A landscape with many valleys, sampled at points; each row gives a point and its height.
A ball rolls from a point to the lowest of its 2 nearest points, and stops where none of them is lower. Distance is the straight distance between rows; heights are no part of it.
nogos: [  3  -7   2 -15 -41 -43   3  21   7  -1  -3  -1   0  11  -3  -5  19  16
  20  15  12]  height 69.3
bovo: [-27  20   4  -5  24   4  -1   9  23   8  13  17 -26  16  11  -5  23  11
   5 -14  -4]  height 57.4
Boge: [-17  40   5 -11   0  -8  22  -7  20  -8   8  24   0  31  18  18   5 -19
 -14   6   0]  height 61.1
fak: [ 15 -24 -37   0  36 -19 -18 -19  25   8   9   8  51  -6 -40 -30 -27   0
  -9 -10   6]  height 80.3
fidiz: [ -4  21  10  -5  11  24  27  27  -5  24 -10  -6 -21  -1  35 -17 -20   0
  12 -31 -22]  height 44.7
mava: [-27  33 -13 -11  26 -11   9   7   8   7   4  -9 -38   6  -2  19  36  14
  -5   6  -5]  height 55.4
kug: [ -4   2 -17   2  -8 -11 -36 -21  -2  -3  18 -22 -20   8  -8  35  -8 -16
   5 -17  -1]  height 66.8
vekez: [-15  11  35  12 -15  23  -5  -6   3  17 -10 -19  -6  -6  32   0  24 -17
  10   5  -4]  height 69.2
pivus: [  7  18 -27  -9  30 -36  -3  -8 -16  -7  11  22  -6  30 -10  28   8  -8
  -3   3   9]  height 57.3
toman: [-14  -6  23  -3 -10 -13  13  13   7 -30  10  13 -23  13  14  24 -12  12
  -2  -5 -18]  height 39.9
zin: [-11   9   4 -30  16 -11 -15   7 -24 -23  32 -11 -15   0 -39  32   2 -21
  -7  15   0]  height 49.3
guke: [  4  -6  19  12  12   2   7  19   8  18   7   9  -7 -17  43 -18  -6  24
   9 -12   8]  height 60.3
dulig: [ 30  -1 -26 -21   8 -10 -29 -24 -41   6  11 -16   2   0 -21  16  18 -26
  18  10   7]  height 86.1
pemep: [-20  22 -31   4  18 -12  20 -15   1  -4  39   8  -2  24  11  12  11 -16
  13  12  -5]  height 35.3
Sov: [-39  13  30 -30   9  47  53  33   0 -17  35  -1  -9  -9  18  10  23 -35
  -7   2   7]  height 43.8
gubak: [ 28  -7  18  16 -10  14  17  27 -21   1 -50   2  31 -10  25 -26 -28  13
   6 -23 -17]  height 38.0
zoma: [-33  -3  31 -10   1  31  27  13 -16  -9   1  10 -18  13  42  -8   5  -1
   0  30 -25]  height 75.8
tuvob: [ 41 -24 -43  18  -1  -3 -13  -5 -42  51 -25  11 -18 -15 -31   5 -23 -17
   3   0  13]  height 77.7
ser: [  4   2   6   5  -5 -23   9  -4  -3  -9 -11 -19 -11   2   1   8  41  26
  -4 -14   3]  height 25.1
fur: [ 18 -16 -34  31 -14 -19 -28  -7   5  19 -12  14  15  14 -22 -15  -5  13
   4  18  46]  height 50.0
gako: [-22 -28  -4   7 -31 -17 -19 -13   4   2 -17  -5  -1   7  10  23 -13  20
  11   4  21]  height 49.7
piv: [-11  -4  13   2 -14 -13   9  -4   3  12 -19   8   4  -3  49  13  -7  21
  -1  25   9]  height 55.8
mena: [-15   1  36 -26   7  41  28  11 -25  -8   9 -26   5 -43  19  42   0 -11
  16  12 -10]  height 52.4
zugev: [-15  11  20  34  17   1  12  12  14 -16  39  12  -9   2   6  25  24  -1
  -7  13   6]  height 73.9
Nive: [ 52 -34 -31  -4   8  -8   9  -2 -51  51 -29  29 -10 -17 -20 -19 -21 -13
 -11   3  11]  height 76.2
Niva: [ 31 -12 -14   7 -11 -18 -21  -4   3 -13   5  11 -18  11 -21   2  -4  10
  -8  -7 -13]  height 47.7
Guzo: [ 30 -22 -42  20  15  -6 -26 -29 -11  10 -11  17  31   4 -38 -17 -53 -20
 -20 -19  -4]  height 77.1
zuzat: [-41   4  12   7  21  14  22   0   7 -21  42  15  -8   8   8  19  34 -15
   1   6   6]  height 74.6
bilud: [ 14 -14  -1  -9 -35 -40   9  13  14   4 -15   9   9  -7   6 -42   7  32
  14   6  16]  height 70.8
Pozol: [  6   2  32 -12  -5  54  15 -15  -3   0  10   9  -8  -3  47 -10  -1  -4
  24 -14 -20]  height 73.2
milon: [ 27 -17  21  -5 -26   9 -12   5  17  31 -15 -12  -8 -18  21  -8   9  31
  19  13   4]  height 64.0
rar: [-13  22  17   1  -4  12  23 -14  19 -10   0  -1 -12   0  25   9   3  -6
  11 -50 -18]  height 84.2
sunu: [-23  -8 -10   3 -15 -16 -20 -17   5 -22  28 -31  -3  -1   7  27  10 -16
   9  -3  -5]  height 68.1
kon: [  2  11 -33  10   5 -27 -25 -20  11  16 -10   2  14   6 -25  13 -31   4
   1 -15  -1]  height 70.4
nefo: [ 33  -5 -36   0   2 -37 -10  17  11  30   6  -6 -17  11 -29 -20  -8  16
   1  14  12]  height 32.8
dat: [-38  15  23 -22   9  18  13   3  19  18   8   5 -27   6  15  16   7   3
  19   5   6]  height 59.6
Nadad: [-36  23  -3 -19  -3  17  36 -19  30  -8  42 -10 -17   6  17   0  18 -28
   7  15  -4]  height 35.2
mef: [ 15 -11  18 -10   1  20  16   1 -19  21 -19 -25 -25  -9  50  -8  -8  25
   6  -1 -27]  height 63.6
gela: [-10  11   6  -4 -10 -26 -24   6  -6   9 -33  10  -5  33 -10  -1  20   6
 -13   8   8]  height 85.1
disi: [ -7  18 -11   8   2 -24  -6 -31  13 -11  -5  18 -12  24  -8   7 -20   0
  25 -17 -26]  height 88.6
vibu: [ 39 -15  11  16  16  22  12  50 -48  21 -27 -22   6  -5  17 -19 -12  15
  36   7 -14]  height 40.4
baras: [ 30  -5 -15 -20 -12 -17 -15 -15  26   5 -26  12  32   0  -6 -32 -19  36
 -18  -6  25]  height 66.7
funot: [ -1 -18  10 -10  -7  -8 -30   8 -15 -31  21  -5 -21   3 -38  34   2  -6
   2   9 -11]  height 47.3
zudo: [ -1 -11 -10  21   5 -12 -27 -10  32   6 -17  31  50   6 -12 -17 -28  -1
 -14  -5   4]  height 35.1
Besa: [  3  17   5  -6   7  -8 -30 -15  21  -3  10  23   9  11  12  -1  -5  -3
   8 -13  24]  height 57.7
pokib: [ 16  -1   5 -21 -15 -29 -18   7   9   7  18  -4  -3   4 -14  -1  21   9
   4  28   9]  height 68.2
Pim: [-35  -1   1 -29   4  -6  -8 -13 -15 -30  23 -21   1 -20 -13  28  23  -7
 -13  23   5]  height 50.7
tef: [-17   1  17 -17  23  27  28  -8  -9  -7  20  -1 -15 -14  41   2  34  17
   3  -2  -1]  height 63.9
rik: [  2  19  24  19   5  10   0  -4  25  -9 -13  43  12  25  17 -17  -1   5
  -3 -14 -26]  height 35.8
rudu: [  3   0 -15  -2  29  -5   0  -4 -30 -11  17  -7 -12 -26 -63  33  28 -18
  -7  15 -36]  height 78.1
Fet: [ 32 -14  -5  13 -11 -19 -16  15   8  -6   3  -6  -3  -3  -8  29   3  23
 -16  -7  39]  height 73.5
Rilug: [-12  33  30   7  -5  33  17  -4   4  10 -17  -2   1   3  31  16  11 -18
   0   1 -19]  height 70.6
gipe: [ 12 -25 -23 -19  -7  -9 -34 -23 -16   8  26 -12  -5   1 -34   3  34   0
  17   4  16]  height 85.0
rez: [-32   1  23  -1   6  25  23   5   6  -2  11 -21 -11 -33  23  28  10 -12
   6  19  -6]  height 50.6
riki: [ 17  21 -13  13   4  -4 -10 -13   3   0  21   9 -23  26 -15   1  11  -7
  -3   9 -18]  height 51.4
fos: [ 11  -3   9   3  36  49  15  10 -28  10 -16   8  17  -9  44 -35 -40  17
  17 -22 -25]  height 70.2
Veke: [ -6   3  24 -25   6  44  16  12 -32   9  -5 -34 -30 -18  36  -4  16   7
  -1  13 -25]  height 65.2
dagu: [  2  -8   1   7  12  -7 -28 -29  -6  -6  12  35   7  18 -19  17   6  -9
  23 -14  15]  height 61.9
fidak: [ 12 -19 -13 -10   3 -15 -24  -1  26 -28  -4  -3  41  -5 -23 -21 -37  15
 -32 -40  24]  height 21.0
fesug: [  0 -19   8  -1 -14  -1   8   7  -7  15 -31   3  14  -7  39 -12 -33  41
  -5   6  17]  height 58.6
tugof: [  8  -7  19  20 -13   4  10  16   5   7 -53   1  35 -17  21 -34 -20   9
 -10 -29  12]  height 33.5
sime: [ 11 -29   6  23 -16   4  13  37 -19  11 -22 -25  -7 -25  24 -29  -4  12
  19 -22  13]  height 36.1
Gafe: [  2  14  23   9  -1  14   3  -2  12  -8  -7  14   3   4  44  20 -18  16
 -25 -22   2]  height 68.0
dedo: [ -2  -1 -23  -2 -15 -32 -24   5 -16  10 -19   2  -3  34 -22  -3  15  -2
   0  31  24]  height 86.2
ras: [ 11  -4  -4 -11   6 -18  -3 -18  26 -26 -16   1  32   2 -12 -25 -37  21
 -34 -36 -10]  height 10.1
Nopon: [ 30 -25 -30  14  -3 -10 -14   8   4 -27 -14   8  14   6 -40 -17 -36   9
 -33 -38  30]  height 31.6
tubo: [ -6 -35  -2  -8 -12  -8 -28 -29   9  -2  -5  15   7   9   6  13  -8  33
   3 -14  22]  height 53.7
zaka: [ 32  -9 -10  14 -23 -23 -21  -3   7 -21   2   2  13  13 -11 -31  -8   4
 -11  -6   4]  height 51.5
fuban: [ 20 -14  24  -5   9  50  22  32 -43  11   9 -31 -15 -12  36  10  -3  -8
  10  13 -29]  height 66.3
Puze: [-11  29  13   7  -6 -12 -15  -6  21   0  -2  10   8  13 -14  25  22 -32
   5  17 -11]  height 65.5
benef: [-53   0  33  -4  17  57  55   7  -7  -6  23 -16   5 -45   6   1  17  -9
  -2  29  -8]  height 48.8
sos: [ 28  18   6 -15  17  28  20  -7  -8  10 -21   1  35 -10  54 -32 -32   5
   6  -8 -20]  height 72.1
dinir: [-27   5   1   7  19  11  -3 -22   7 -16  22   0 -22   7 -32  37  19 -14
  -1   5 -20]  height 80.2
zepez: [-29 -14  13   0  22  43  49  13 -45   3  -2 -14   3 -18  25  17   6  -4
  12  36 -21]  height 77.0
kerer: [  6   1  -9  -8 -18 -34 -13   3  34   5 -14   3  50 -14 -21 -23 -14   3
  17 -31  31]  height 73.4
vurar: [-26   9  17 -25   7  63  61  19 -20  -2  12  -6 -14   5  34  13  11 -28
 -11  -2  -8]  height 42.2
pinuv: [-34  36  31   0   6  19   0   0  12 -16  11 -22 -21  -8  -9  24  42 -22
 -11 -15  -7]  height 47.4
bar: [-38 -13  21 -12   5  11  15  25 -43   5   5 -30 -10 -17  41   2  12 -24
   0  27   5]  height 71.9
Kuze: [ 12 -10 -42  19 -19 -33 -25   7  29  16 -25   0   6   3 -40 -39 -33  13
 -12 -11  24]  height 80.1
nunol: [  4  28  25  23  10  36  22  -5  28   2   9  35  -4  11  40 -18   9  -8
   0  -5 -12]  height 29.4
puvu: [ -1  -2 -12 -12   9 -22  -2  -7  13 -12  52   0 -19   0 -13   5  20  -8
  17  33 -24]  height 30.8
vofe: [-26  14  19  -1  19   0  10   2  25   2   7 -21  -7 -19   9  38  27   6
  -1  32   1]  height 51.9
Sideb: [ 23 -26 -35  -7 -29 -13 -36  -5 -11  13   6 -25 -24   3 -37   5  -1   5
   6  -3  21]  height 83.6
lur: [-25  14 -25 -16   3   1   6 -21  21 -11  58  -4 -27  11  11   4  12 -13
   8  21  -9]  height 33.1
muk: [-15  -3  17 -27   5 -10  -4  -6   0 -19  28   2 -11  -6  11  29  17   3
  -8   2  18]  height 52.5
Mul: [-10   0  -9  10  11 -23   8  -6 -13 -12   7   0 -22   6 -47  32  25   1
   7  20 -30]  height 79.0
Kubo: [  3 -35  22  10 -20  -2  -5   5   9   6   6   1   3 -17  -1  30  23  17
  17  13  27]  height 70.7
tun: [ 26   2  15   4  -2   0  28   1   6 -17 -14   4   1 -13  51  -5 -27  23
 -14 -29  -5]  height 64.9
resur: [-12  20  -4  -7   6 -14 -10  -8  18  18  -4 -14 -19   4  -3  36  15  12
  -3  15   5]  height 53.5
leti: [ 21   3  21  -5  -1  -1   0  -2  18 -14   8  24  24  -7  14 -25  -2  13
  19 -46  -1]  height 80.0
kif: [  5  14  -5  -1 -23 -34 -21  15   3  13 -41  12  20  20 -10 -21  -6  19
  -7  -5  23]  height 83.7
Laguk: [  1 -21 -13  10 -20 -26   2   3   5 -10  -3   7  -2   5  25  13 -19  23
 -20  16  17]  height 53.2
zas: [ 19  21  -1 -22 -34 -34 -29  15   8  -3  -3  10  16  25 -19 -16 -20 -20
  11  -6   6]  height 69.4
vosid: [-34  32  -7 -12  -1  36  48  -3  24   5  28  -2 -27  10  19   9  22 -21
  -6 -13 -12]  height 37.5
Fel: [-28  27   8 -14   4  -4  16 -11  -6 -30   8   8  -5  30   2  42  27 -15
 -14  13  -5]  height 62.9
Nabo: [-57  10   7 -13  16   2  16 -16  -5 -35  25 -27   6 -20   2  39  20 -13
  -6   3  13]  height 51.7
Bal: [ 29  -5  12  21  27  14  28  17  -5  17 -16   1   0 -26  52 -10 -25  26
   1 -17  -8]  height 62.3
fuz: [-37  25  18 -14  25  37  35 -12  -6  16   6 -21 -25 -14  41  12  43   8
   9   3  -6]  height 65.4
Garuk: [  1 -14  16   3 -13 -20 -17  -1   4 -23  10   6 -30  19 -10  15   0  15
   3  -4 -18]  height 43.6
govo: [ 21  16 -18 -10 -15 -42 -23  -9  10   7 -18  10  41   7 -40 -21 -21 -12
  12 -18  19]  height 71.6
zaz: [  2 -13  20   6 -11  10   4   8  21  15 -24  -5  35 -25  16 -36 -35   7
  19 -31  -3]  height 27.8
Vivad: [-11   3  43 -28  -8  18   2   6 -14  -2  -6 -47 -14 -31  18   5  32   8
  -9  12  -6]  height 66.4
nik: [ 51  -3 -30   3  18 -20  -9 -11 -22   5  15  30   5   6 -34 -13  -6  -6
  10  15 -17]  height 74.1
marib: [ -6  11   8  11 -11 -19  10  17  18 -20  32 -20  -8  -7  15  21   9 -27
  11  -3  -8]  height 69.0
besib: [ 33 -19 -24   7  -6   1 -48 -11  21  12   0   4  29   4 -34 -30 -46 -10
 -22 -10   1]  height 74.9
Fot: [ 16 -12  22 -14 -16  17 -15   1  -8  29 -17 -12   0 -13  35 -23 -10  19
  16  -2 -18]  height 61.3
Kufan: [ -7 -18  29   6 -23  11  35  11 -23  -4 -25   0  -3 -19  31   6   4  -3
  18   0 -35]  height 33.3
sel: [-34 -16  -5  11  14 -14  -7  -3   5  -4  48  -9  -3  -9 -25   5  16 -12
  14  40  -8]  height 29.1
deset: [ 11   1  10 -16 -11  -9 -12   3  22  19 -37  16  22  -7  22 -27 -24  44
  -4 -12   7]  height 62.2
sikem: [-25  -4  -8  37  10 -35 -11  11  14   5  22 -13 -10  -1 -12   7  27  10
   9  29   0]  height 27.9
bip: [ -8  15  34  -8 -30  -5 -12 -11  15  10 -14   3   9   8  12  12  23 -18
  18   0   1]  height 67.4
sakeg: [-23  16  48 -26  -7  57  40   7 -16 -16  21 -31   9 -52  22  25  -1 -33
   1  26 -14]  height 53.8
Lova: [ 12 -26 -13 -20  -8 -11   1  12  42  -5 -20 -19  45 -17 -28 -59 -21   9
 -34 -13   8]  height 86.3
fep: [ 27 -13 -41  16 -12 -30 -19  -9 -31  23 -19  21  16  12 -44   0 -17 -20
  22   9  10]  height 67.3
kor: [ -7   6  12 -20   1  -5 -13   0   1  -5  15   4  -3  19  35   5   6   0
   4   1  20]  height 54.6
nuf: [ 35  -6 -52   9 -12 -23   1  16  -8   4 -43   5  21  11 -60 -24 -23   0
 -18 -16  36]  height 45.2
subof: [-68  29  16 -13  13  43  24 -16  11 -16  18 -28  -3 -30  -3   1  19 -34
 -21   9  14]  height 47.0
sakel: [ 11   3  23   8  -7  15  26  11 -24   1 -38   1  18  -2  38  -9 -10 -13
  24 -15 -28]  height 37.2
mirav: [ 41 -27 -37  23  -4   5 -27  28 -48  34 -16  10 -16   0 -40  -7 -14 -27
 -16   8  23]  height 78.9
Teku: [ 25  -1   0  13 -16 -14 -19  -1  21   2 -29  10  -3  -2 -26 -19  12  31
  -2 -35  33]  height 34.9
Ner: [-26  -8  21   9  14  37  38  18 -26  15  -9   2 -11  -8  46  -1  -7 -10
  12  41 -21]  height 76.5
lunib: [  9  -4  29 -12 -39  -7  -7  17  11   4 -15  -2   5  -2  29 -17 -22   7
  12  -5 -12]  height 58.4
vov: [-53  23  23 -18  17  26  10  12  14 -26  26 -22  -7 -22 -25   2  28 -27
 -18   2   6]  height 46.1
bon: [-54  29  23   2  11  54  46  -4  -8 -15  18 -36  12 -45  20  -7  33 -25
  -7   5   8]  height 47.9
lal: [ 38   8 -22   8   2 -12 -48 -14  24   7   0   7  17  11 -24  -1 -32   9
 -14 -25  -4]  height 72.6
veni: [ -8 -24 -22  30 -23 -30 -24 -12  14   0 -21   5   2  13 -18   2 -15  15
  14   4  20]  height 46.0
dugo: [-22  28  -4   1   3  -7  18 -11  13 -14  -8   9  -1   9  33 -21  -7   4
  17 -43 -18]  height 85.8
vegu: [ 12   3  27  12 -20  -8  19   4 -16  -1 -23 -22  -7 -11  32   8  38  12
  -6  -5  -5]  height 28.6
bupin: [-11   1  31  -3   8  78  36  -2 -13   9   5  12 -18  -3  29  13   2 -12
  29   2 -26]  height 69.5
lepog: [ 14   1   3  -1 -35 -20 -12  12  20 -14  -6  -3  22   6  22 -26 -22   6
  -3 -21   1]  height 55.3
laba: [-13   2   8  -5  17  11  26   5 -16  12   8   7 -17  -9  50 -22   9  15
  25  -2   1]  height 62.1
nor: [-23  38 -15 -23  25  23   9 -14  -8 -19  34  -8 -22  19 -35  20  38 -39
 -20  13 -14]  height 82.7
mil: [ 31   3  -9  -4  12 -10 -13 -16  25 -28  14  14  34   0 -14 -14 -13   5
  17 -36   7]  height 82.5
tif: [-10 -28   6  16 -34 -24   8  29  -5  -2 -14 -20 -11  -8  18   1   4  24
  11 -18  18]  height 33.2
zuze: [-14  34 -17 -19  37  -1 -10 -24 -26  -6  29 -13 -12   8 -20  27  39 -20
 -10  11  -4]  height 83.4
ver: [ 36  -7 -39 -10   6 -20 -14 -11  18   9 -21  16  29  10 -33 -24 -24  29
 -15  10   9]  height 69.8
zugod: [-12  18  -1  18   1  11 -15 -16  27  -5  27  16 -23  31  10  -2 -12 -20
   6   1 -22]  height 54.3
Dad: [ 11 -16 -11  24 -20 -27  -1   6   0  -6 -19 -10 -11  -1 -12 -11  21  28
   3 -25  14]  height 29.2
lim: [-52  14  15   0  -1  28  23 -17  16 -14   0  -6 -16  -7   6  32  26  -7
 -32  38 -25]  height 73.8
belar: [  1  13  18  10   0 -12 -13  -1  34   1 -16  39  31  16  -4 -19 -21   9
  -2   2 -16]  height 29.0
nanuv: [-51   4  34  -8  -3  41  30   0   1 -11 -14  -4  -5 -12   9  13  24 -18
 -17  52 -30]  height 74.5
Temep: [ 17 -11 -22  28 -29 -10 -36   5  40  12  -9  -6  22   5 -17 -27 -41  11
 -15  -4  15]  height 77.6
kosal: [ 38 -14 -46  -4 -16  -9 -35 -15   2  20  -1 -12 -10   5 -42 -21 -29   8
  12 -12   7]  height 81.7
Zimug: [ 34 -34 -46  -7  36 -11 -25 -23 -10   0   3  14  31   2 -37 -27 -45   1
 -23 -11  23]  height 78.8
govep: [-12   2   9  20   0  -1 -23  -5  25   6  22  -6 -15   8  27  -6 -12  -4
  -5  -7 -21]  height 56.4
Limu: [ -8 -15  22  21  20  -6 -17  12   6  -8  24  14 -20  -1 -26  33  28  11
 -12  18   0]  height 73.1
veso: [-30  12   4  11   3  14  11 -31  11 -17  16   4 -22   2   0  36  15  -2
   6 -27 -17]  height 81.9
Luko: [ 17  -8 -29 -10 -15 -29 -20   7 -25  17  -7 -11  -1  15 -45  21  12  -7
  -8  35  32]  height 87.0
dagar: [  0  14 -21   1   6 -22 -25 -15  17   5 -24   2   5  22   5 -28 -15  34
 -26 -27   2]  height 67.9
Mev: [ -8 -22  19   3 -21 -26  21   9  -5 -15  -6  -2   0 -17  10   4   7  15
  31 -26  10]  height 36.0
safon: [-45  24  34 -31  13  34  19  24   9 -22  19  -8  -4   2  -1  17  26 -22
 -13  19   4]  height 45.0
Boz: [ 10 -24 -41   2   4 -27 -23   9  -8 -14 -16  20   2  31 -40 -21 -33  13
 -24 -20  27]  height 38.7
pov: [ 20 -19 -48  10   5 -13 -22 -26  21   7 -25  -4  55  -7 -49 -35 -21 -11
 -13 -14  22]  height 81.8
Kelud: [ 45  -8 -42  30 -13  -9 -33   7   1   8 -11   4  16  12 -29 -23 -18  -6
 -23  10  42]  height 51.8
Nitir: [-24  14  14 -16  11  28  28  36 -21  10   4 -19 -25  -4  49  -2 -18 -19
  18  -8 -24]  height 43.2
sur: [ 27   3  18   0  21  64  14  14 -29   6   1 -10  -5   1  44 -19 -34  -4
  29  -9 -31]  height 68.7
rer: [ 40 -16 -38  -7  10 -22 -12 -14 -20  -6  -6  26  12  16 -36 -26 -20  10
  -2  21   4]  height 72.5
nirut: [  7   2 -23   5  -8 -39  -2   1   6  -9  -5  17  13  24  -2  13 -25  15
 -28  13  -3]  height 55.7
risum: [ -5 -10   0  17 -22 -18 -29 -29  17  11 -25  18  35  12  -1 -17 -22   5
  17  -5  19]  height 40.9
rig: [-32  30  17   5  -1  39  38 -28  10  -3  -7 -14 -14   1  21  39  18  -3
 -20  10 -22]  height 72.7
Tufar: [ 51  -7 -46  22 -10 -13 -21   9  -7   9 -34   4  35   8 -53 -42 -25 -23
 -20   5  28]  height 48.7
fus: [ 18  11   6 -10 -21 -29 -22   2  -4  -5  -2   6   8  25 -27  24   2 -30
  11   8  -2]  height 67.2
nagev: [-15 -15  31   1  20  26   6 -13  -7   8  -1  22 -11 -10  39  13  28  24
  -2   6  15]  height 66.5
vorup: [ -9 -18  22   2  -7   7  -8 -18  10   7  14  20   3 -12  13  10  23  20
  13  24  14]  height 69.1
luz: [-24 -19  20   2 -22 -19  -6   8 -15 -17   0 -13 -14   9  22  12  17   5
 -17  26   2]  height 73.0
zamib: [-20   7  21  -7  21  12  31  34 -33  -2 -16 -18 -11 -16  39  14  23  -3
 -11   2   4]  height 71.4
ropad: [-42  -4  37 -10   8  26  23   3   7 -17  26 -26   7 -50  -4   8  19  -7
   3  29  -6]  height 49.6
Duzo: [  2  33 -15 -15  17 -23   1   0  -5 -28  10  33  -1  44   8  -1   3 -16
 -14   1  -1]  height 59.1
feku: [ 34 -17 -25  11 -25  -6 -17  17  23   5 -27   3   9   9 -47  -4 -12  24
   5 -36  45]  height 42.0
fen: [-45  23   0  -1   6  21  33 -24  22 -20  32 -11 -15  -7 -45  29  17 -25
  -1  21 -17]  height 81.3
ges: [  5  -7  18  -2  15  67  29  15 -33  -6   7  -4  -8  -8  23  -3 -13 -20
  14   7 -33]  height 67.5
rep: [ 59 -11 -11   9  15 -20 -11  26 -20  10  21  18  -8   3 -39  -4  18  -5
  -9  14   3]  height 75.4
dube: [ 26  15  23  -2   8  25   4   3   7  15 -24  16  49  -5  42 -43 -20   2
 -13 -21 -13]  height 74.0
fuze: [ 36  21 -22  -7  22 -13 -17 -27   2 -15  -1  21  14   3 -35 -12  -5  -1
  13 -35 -18]  height 84.7
mani: [  2  -6 -14  10 -10 -25 -18  11  23   5 -46   3  27   4 -39 -36 -16  16
 -29  -9  13]  height 82.0
gef: [ -3  -9  18  26  -6  -1 -16  10  17   6   9  16  -3   0  39 -31  -6   1
  -1  -6   5]  height 58.5
tet: [-21  17  17 -12 -15  33  30  16   3  -4  28 -20 -23   6  43  -4 -16 -29
  15 -19 -13]  height 41.8
Vupat: [ 10 -27  -9  13  13  -5 -25  -8 -25   0  38  11  -1   1 -42  26   6 -25
  28  18  -3]  height 66.9
leke: [ 48 -19 -57 -11 -14  -7 -13   3 -28  30 -24  -2 -10   1 -53  -5 -32  -2
   2 -18  12]  height 79.6
Ruz: [ 45 -32 -32  24   5  -8  -7  14 -53  33  10  -8 -12 -17 -30   7   1 -36
 -12  32  14]  height 79.8
beb: [-41   0  27 -28 -12  39  37   3 -22 -13  -2 -14 -22  -4  20  -5  11 -14
 -16  37 -28]  height 75.1
Fatig: [-10   5 -38  -8  22 -16 -18 -17 -33  -3   9 -32  -8  -1 -29  31  27 -19
 -25  26 -11]  height 84.0
vifu: [ 15   2  32 -17  -7  27   2 -14  11  -2   6  16  10  -8  26 -38 -11   9
  18 -29 -13]  height 76.9
puv: [-16   4   4 -10  28  11  -2 -20  14   9  19  18 -13   8  24 -14   2  28
  18 -29   7]  height 60.2
Zof: [  3   0  19   2  -3 -10 -10   0  39  -3 -26   1  40 -12  -6 -33 -24  12
  -8 -40 -14]  height 20.2
riz: [ 35  -5 -13  -9  19 -19 -10  12 -22   9  24  -1 -29   0 -42  18  11  -1
   2  10  -7]  height 76.3
lufut: [ 21 -11   6  18  -2  19   3  29 -42  26 -22 -23   8 -11  41 -35 -16   1
  28  -4  -2]  height 38.5
tozak: [-24  34  12 -15  -5 -11  15   3  11 -17   1   6   6   7 -25  46  28 -20
  -2  22  -6]  height 64.2
Zef: [  9 -30 -15   0 -22  -5   5  12  29 -13 -25  -2  18 -10 -12 -68 -18  31
 -17 -30  16]  height 88.7
rab: [-18 -20  25   1 -27   5   6  13 -25  -9   2 -20  -5 -18  44   2   8  -2
 -12  30   2]  height 72.4
Vini: [ 13 -22 -17  18  -4 -19 -22 -19 -21  11   5  30  12  12 -46  16  15 -13
  14   9  12]  height 65.0
Nev: [  1 -16 -13  18  -8 -29  -5   6 -15 -12  12 -12 -16   1 -52   7  35   3
  19   0  -9]  height 79.9
ziru: [ -1  11  -1  15   1 -10  -7 -14  26  16 -15  12   5   2  16 -20 -10  44
 -10  -7   6]  height 65.6
laged: [-24  28   3  -7   2  40  48   3   7   1  16 -10 -11   6  55  10   3 -37
   1 -12 -10]  height 40.0
Ruli: [ 57 -22 -49  -6  20 -11  -5   0 -31  26 -16  31   4  -4 -33 -31 -26  12
 -18  10  10]  height 74.4
ber: [-21  -7  24   5 -13  -8  32  15  -4 -18  -6   9 -14  -4  28   8 -13   1
  23  -8 -17]  height 36.6
Dugu: [  8 -17   9  16   2  -7 -22   7  10  11  11   3  -5 -16 -24  42  18  25
  -5  15  25]  height 72.0
duge: [  0   7  30 -15   1  36  26  13 -42  -2 -32   5  10  18  46  -8 -17  -8
  11   7 -23]  height 40.6
zag: [  0  24 -15 -13  19 -26  -9   0   0   2  -1   4 -14  23 -11  46 -10   4
  -8  23 -10]  height 55.5
tos: [ 17   4 -39  16   1 -27 -30   2  -9  25 -19   0   1  12 -33  14 -13 -18
   5  -9   8]  height 68.9
zon: [ 18 -34 -42  -1  -6 -14  -1 -13  44 -11 -23 -11  38  -9 -37 -54 -20   5
 -34  -8  28]  height 84.1
bis: [-12   6 -15  -2  14 -12 -32 -24 -17  -3  19  12 -18  21 -22  29   2 -19
  26 -18  -6]  height 64.8
kuf: [ 22   4 -10   8  36  -4  -6  -7 -33  13  17   9 -21  -8 -50  42   9 -23
  -6  21 -18]  height 77.2
Nufi: [-28  40 -15 -12  28  22  34 -24   3 -25  28 -20 -16 -11 -42  35  24 -24
 -26  14 -14]  height 82.1
Resim: [ 27 -12  19 -16 -37   0 -23   0  19  10   0  -8 -16 -10 -24  -8  20  21
  15  18   4]  height 66.6
daner: [ -3   4  16  10  13   7  19  17 -12 -12  -4  -3 -22   3  48  19  10  10
 -21 -22   5]  height 70.3
sog: [-15  21 -14  28   2 -17  -4 -27  20  -8  -4   3   8  21  11 -16  -2   1
   6 -30  -6]  height 87.1
niru: [ 11   0 -27  27   0 -32 -20  22  14  22  15  -3 -19   2 -17  -2   2   6
 -11  26  -2]  height 29.8

Where does a ball stop that starts at each point below?
Gafe: Kufan
laba: Kufan
Ner: resur
govo: resur

Call two points neighbours if one is among the 2 nearest of the other. Go from one point of each pair to the other, from neighbour to neighbour, staying as low as possible. Name the highest point that can't be avoided.
veni, Pim: Kelud
Kufan, ras: gubak
nunol, belar: rik
